Points, in no order, along strands that fork and pass close to each other.
In the rows, 128 means zero.
Points whose rows are less than 107 apart are linked; no others are. Some points are linked to none.
z544: [ 70 128  77  70 109  82 149 129 163  81  85 126 142 101 147 139  63 112
 149  75  86 140 105]
z251: [193 153  61  75 123 129 126 143 131 171 130 161 179  98 139 155  69 143
 142 114 117  91 121]
z438: [129 136 112  97 160 112 136 139 121 172 159 119 123 173 135 181  79 111
 139 107 118  78 144]
z852: [109 137 119 138 141 127  90 133  77 106  79 106 168 139 130 189 131  90
 144 170  57 162 110]
z327: [142 118  97  66  98  82 132 149 128 141 116  97 141 127 167 166  80 136
 124 121 122 117 133]
z48: [103 156 131  84 162 108 158  89 117 150 121 161 106 163  97 101 154  97
  88  65 169  70 134]
z506: [109 130  96 102 108 138 109 137 123  99  61 117 170  84 143 153  96 115
 145 139  65 157  97]
z754: [155 136 123  97 123 141 125 166 130 136 101 140 149  92  89 203  94 128
 166 133 111 138 171]
z845: [ 93 104 153 151 137 119 141 100 167  43 127 170 105  98 125  67 170 110
  92  72 174  85 139]
z788: [ 98 122 100 133  65 126 123 127 118 120 121  78 164  71 139  91 122 139
 160 139  63 168  88]
z219: [139 113 115  79 109 110 106 138 122 150 112  98 118 146 151 148 124 137
  79 146 143 100 133]
z780: [108 162 168 153 133 105 137 128 135 157 156 131  96 173 127 109 116 110
  95  95 163 149 140]
z61: [128 109 130 164 135 138 126 115 101  86 130  96 134 129 140 149 125 164
 120 165 117 194 117]
z15: [ 83 131 155 126 156  86 161 120 144 112 163 164 104 131 141  88 153  86
 107  66 198  87 161]
z174: [177 151  85 122 129 163 103 144 129 154  64 152 152  78 106 132 145 126
 128 169  86 151 139]
z667: [128 118  54  83 142 113 122 147 117 173 138 125 149 137 152 176  83 106
 157  97 105  62 152]
z278: [115 138 193 200 127 120 123 102 142 144 134 106 103 156 159  86 199 100
 136 159 138 181 121]
z49: [122 131 126 161 149 143 145 101  81 127 126  91 152 123 154 145 196 149
 183 200  95 166 131]
z239: [124 161 114 115 108 158 132 151 131 162 166 124 134 149 149  93 105 134
 100 105 125 104 129]
z965: [117 133 108 158 158 177 129  98  77 133 115 131 169 106 123 160 178 139
 146 206 114 165 129]
z377: [129 104 139 141 151 113 151  96 168 119 135 153  74 163 114  59 156 145
  91  98 171  99 153]
z43: [142 113 159 170 123 126 147 110 122  91 143 100 122 132 127 116 124 159
 103 148 172 158 135]
z820: [184 129  74  79 112 138 143 145 101 134 186 141 139 151 134 119  91 164
 171  79 179  91 128]
z356: [132 158  72 111 103 137 125 140 115 142 148 128 132 143 105 129  66 157
 123 106  72 145 136]
z545: [203 122  87  83 122 141 158 127 112 131 202 151 131 160 139 126 142 151
 175  69 195  62 115]
z507: [144 157 116 123 147 132  81 151  94 162  87 131 149 142  94 189 142  69
  99 159 134 123 149]
z337: [136 150 139 109 132 180 123 133 137 148 124 143 145  96 130 135 172 120
  78 160 127 103 132]
z644: [137 104 183 171 110 127 106 115 134 141 144 100  97 137 147 113 195 150
 147 181 122 167 130]
z776: [131 144 157 121 154  80 152 117 149 149 164 158  94 187 158 118 112 140
 101  83 174 135 143]
z878: [149 105 123 116  81 176 118 138 109 103 106 141 138  79  88 133 128 165
 193 148  90 165 105]
z477: [172 141  65  89 100 146 132 144 138 118 122 163 170  84 107 150  68 153
 160 106  99 117 119]
z476: [145 103 193 173 107 128 120 141 172 138 145  88  91 122 134 132 129 147
 151 154 109 151 133]
z940: [ 83 104 151 162 154 138 156  76 130  61 126 149 133  84 120  55 187 111
  96  97 173 111 123]
z503: [ 95 124 168 184 152  99 116 140  91 127 105  69 123 168 160 135 148 107
 162 159  61 159 100]
z769: [ 89 107 153 169 128  61 113 148 115 167 129 103 100 179 126 139  84 127
 124 136  71 146 102]
z338: [187 129  79 131 124 190 118 132 106 128  96 167 160  92  90 133  85 155
 145 152 151 142 105]
z160: [128 127 140 170  60 147 124 137 137 114 146  89 137  97 147  90 114 172
 168 129  82 172  83]
z119: [ 94 123 156 186 190 131 117 102 103 116 134 109 124 167 132 127 208  94
 108 175 112 132 143]
z797: [101 103 146 127 120 132 116 138 137 128 124 117 126 124 129 141  82 151
 144 131  76 150 112]
z746: [132 126 151 115  72 125 115 175 141 140 138  92 101 112 151 113 109 147
 156 109 140 137 121]
z217: [123 168 189 186 140  93 120 131 158 134 133 107  96 176 150  94 154  98
 103 120 149 174 144]
z296: [ 82 115 178 153 151  73 144  99 185  85 128 163  96 115 142  69 170  85
  95  66 166  96 160]
z122: [123 144 113 121 136 160 107  92 105 114  92 123 129 149  90 114 179  65
  84 137 152 118 139]
z226: [109 102 131 156 153 135 104 110 108 127 117  81 125 165 121 120 181 110
  90 175 117 134 134]
z384: [ 61 105 125 109 117  89 104 140 137 117 109 141 115 120 132 162  73 126
 137 124  50 155 118]
z794: [129 126 115  86  89 125 129 177 105 151 153 130 111 107 131 136  71 151
 175 101 143 135 134]
z329: [ 76 102  82 130  81 122 115 131 139  89 137 112 151  66 135  93  96 133
 154 115  68 159  98]
z630: [152 133 101  73 114  89 107 154 109 146  81 117 162 127 131 199  80  96
 124 142 110  95 126]
z784: [123 115 128 199  92 112 108 144 134 112 132  68 129 117 150  71 111 139
 165 130  97 190 108]
z982: [ 69 112 185 204 188  92 136  69 124 101 139 133 116 135 131  91 220  88
  92 154 124 129 141]
z895: [147 116 166 136  87 122 130 165 168 165 166 128  84 151 157 102 105 148
 158  94 155 128 119]
z512: [ 95 174 149 110 151 108 158 110 103 153 115 135 102 174 109 100 131 107
  82  91 165 116 131]
z963: [155 143 146  95 130 156 148 149 163 132 125 137 104 143 137 174 111 141
 114 124 115 103 154]
z892: [154 119 175 181 128 128 144 139 199 104 177 176  79 134 136  73 166 175
 104 123 187 128 130]
z31: [174 121 135 141 134 176 145 151 146 115 176 144 137 114  98 116 130 167
 122 152 163  89 108]
z60: [198 147  93  86 124 162 122 138 140 174 128 150 154 100 141 135 103 131
 116 128 138  76 119]
z910: [ 81 119 129 164 156 170 137  70 106  86 118 148 134 108 106  56 218  98
 102 143 162 126 133]
z423: [124 135 136  84 111 132 127 132 130 154 119 114 135 128 124 130 152 103
  69 154 153  77 132]
z472: [ 74 132 128 161  97  93 120 121 132 118 109  82 164  86 180 104 143 132
 164 151  42 186 100]
z330: [171 119  86 117 115 171 122 153  97 133 121 137 146  98 100 114 120 181
 124 159 133 139 122]
z155: [105 113 146 142 130 102 133 122 127 153 143 111 106 174 134 132  61 157
 128 127  93 145 101]
z75: [114 113 181 179 143 106 140 106 188 113 146 165  79 134 120  58 182 142
 105 121 169 138 137]
z969: [166 136  83  89 134 128 146 150 104 140 146 152 132 108  98 148 119 142
 133 137 201 109 157]
z684: [151 149 107  59 162 119 168  94 134 162 140 158 120 149 117 126 142 104
 122  68 174  52 142]
z546: [ 96 125 113 129 140 120 116 175 127 117  95 130 146  88  99 197 106 110
 164 152  87 154 159]
z882: [168 131  86 127 118 174 120 147 127 117  90 169 185  56 106 143  74 154
 150 141  96 150  93]
z173: [161 138  78  84  95 165 111 155 139 160 154 139 146 123 137 107 116 142
 108 124 145  78 130]
z653: [ 96 122 188 183 150  75 103 154 128 160 115  81  98 175 154 129 123 112
 123 156 102 159  97]
z305: [131 133 104 140 156 143 107 115  63 119  83 118 185 101 133 187 133 112
 151 200  91 172 126]
z184: [158 144 139 144 140 142 160 159 168  88 187 176  98 158 139  85 150 174
 127  99 194 102 128]
z603: [171 138 102  63 152 146 143 121 125 162  97 132 124 136 107 140 147  88
 117 107 182  66 164]
z672: [ 90 122 137 159 166 153 123  70 112  98  93 120 124 148  91  97 202  70
  88 134 143  93 126]
z373: [ 52 107  94  84 110  73 121 131 161  79  98 147 115 122 141 168  69  88
 136  96  66 128 101]
z758: [162 105 128 124 107 179 133 127 112 133 110 119 124 109  86 130 144 163
 145 176 118 130 121]
z183: [157 137 145 106 120 166 134 163 138 128 136 137 140 105 111 190 106 151
 137 137 122 121 150]
z309: [139 117 207 165 113 111 126 135 176 161 171 104 103 149 139 131  98 142
 146 123 153 144 118]
z497: [120  98 108 109  63 156  97 148 140  81 125 139 126  82 112 148 103 146
 179 112 112 156 118]
z318: [127 136 122 114 162 125 153 115 103 124 148 143 123 132  94 143 129 125
  95 125 206 121 160]
z233: [153 124  90  85 102 143 145 163 105 162 145 119 124 133 142 120  76 134
 184  82 162 101 114]
z605: [121 114 171 188 139 145 137 118 126  81 143  99 135 131 167 143 124 168
 156 157  98 198 125]
z120: [127 139 141 152 128 119 142 110  92  86 160 121 124 143 116 143 148 138
  74 155 178 144 144]
z567: [151 109 112 106 135 109 153 139 146 151 174 136  96 152 160 137  97 195
 125 117 132 103 141]
z525: [133 149 117 108 142 124 170 119 128  93 171 174 129 122  98 109 157 149
  95  80 209 101 154]
z223: [127 156 134 120 157 141 100  92 100 151 101 145 144 139  81 163 145  63
  87 136 168 102 136]
z761: [122 118 132 154  82 108 112 168 128 129 127  66 118 133 179 108  89 138
 153 123 123 165 137]
z685: [179 132  54  59 146 104 122 146 149 183 106 149 165 108 147 171  80 108
 169 107 117  85 153]
z29: [151 147 116 106 158 135 168 139 149  95 185 175 104 156 128 111 145 158
 121  80 196  81 158]
z355: [135 145 105 108 138 119  80 149  89 135  77 107 164 133 120 189  98  85
 100 148  91 133 126]
z770: [183 150 117 113 139 191 128 130 132 158  88 166 147  85 100 125 174 128
  94 172 137 121 124]
z791: [152 149 157 114 139  91 170  95 139 160 198 153  91 187 132 111 107 147
 126  67 177 100 131]
z381: [111  99 159 166 116 120 113 124  87 144 125  97 123 130 157 126 192 152
 155 195  99 177 116]
z493: [141 138 138  80 138 144 149 128 141 164 154 154 106 160 126 188 103 128
 153 100 131  76 154]
z879: [106 132 176 191 157 108  91 127 103 124 126  71 133 185 184 161 185 101
 130 191  78 142  93]
z778: [ 72 110 210 197 170  76 119  63 152 108 146 145 107 143 110  85 170  77
  97 121 155 130 124]
z247: [ 86 134  92 107 118 125 147 136 155  87  64 114 167  87 127 145  71 104
 166 102  69 161  92]
z88: [135 156 108  94  99 156 118 125 126 164 122 106 133 137 108 114  99 128
 117 107  75 121 125]
z328: [142 110 127 130 137 164 119 114 119 132 111 115 105 149  97 128 167 140
 121 168 120 136 137]
z716: [118 143  77 117 109 165 101 139 119  86  93 161 185  49 129 147  92 126
 152 143  76 179 122]
z670: [144  97 122 121 144 149 137 100 140 135 124 125  88 176 107 112 152 144
  84 127 147 107 136]
z921: [ 71 101 221 191 136  51 113  54 148  90 102 150 123 104 123  71 184  81
 115  88 147 132 119]

Follow the links from the first point to the second, and from the first to the third. Name the last point that the two ways share.
z29, z251, z544 | z882
z438, z544, z43 | z882
z882, z982, z969 | z328
z544, z119, z892 | z328
z820, z337, z603 | z644
z174, z684, z791 | z780
z545, z305, z791 | z644
z965, z545, z160 | z746
z644, z940, z327 | z355
z355, z784, z820 | z746

A fork is a point with three links, a tip a point with one. Leave the first point through the second and follow the links. Name the first fork or tip that comes.
z296, z845 | z355
z223, z122 | z15
z882, z716 | z879
z685, z667 | z546
z797, z384 | z882
z546, z754 | z251
z355, z630 | z174
z525, z29 | z328

A fork is a point with three links. Follow the links from the first point to the second and name the forks in between, in order.
z60, z605 | z251 > z882 > z758 > z328 > z318
z921, z239 | z328 > z758 > z882 > z251
z780, z545 | z644 > z746
z820, z776 | z746 > z644 > z780
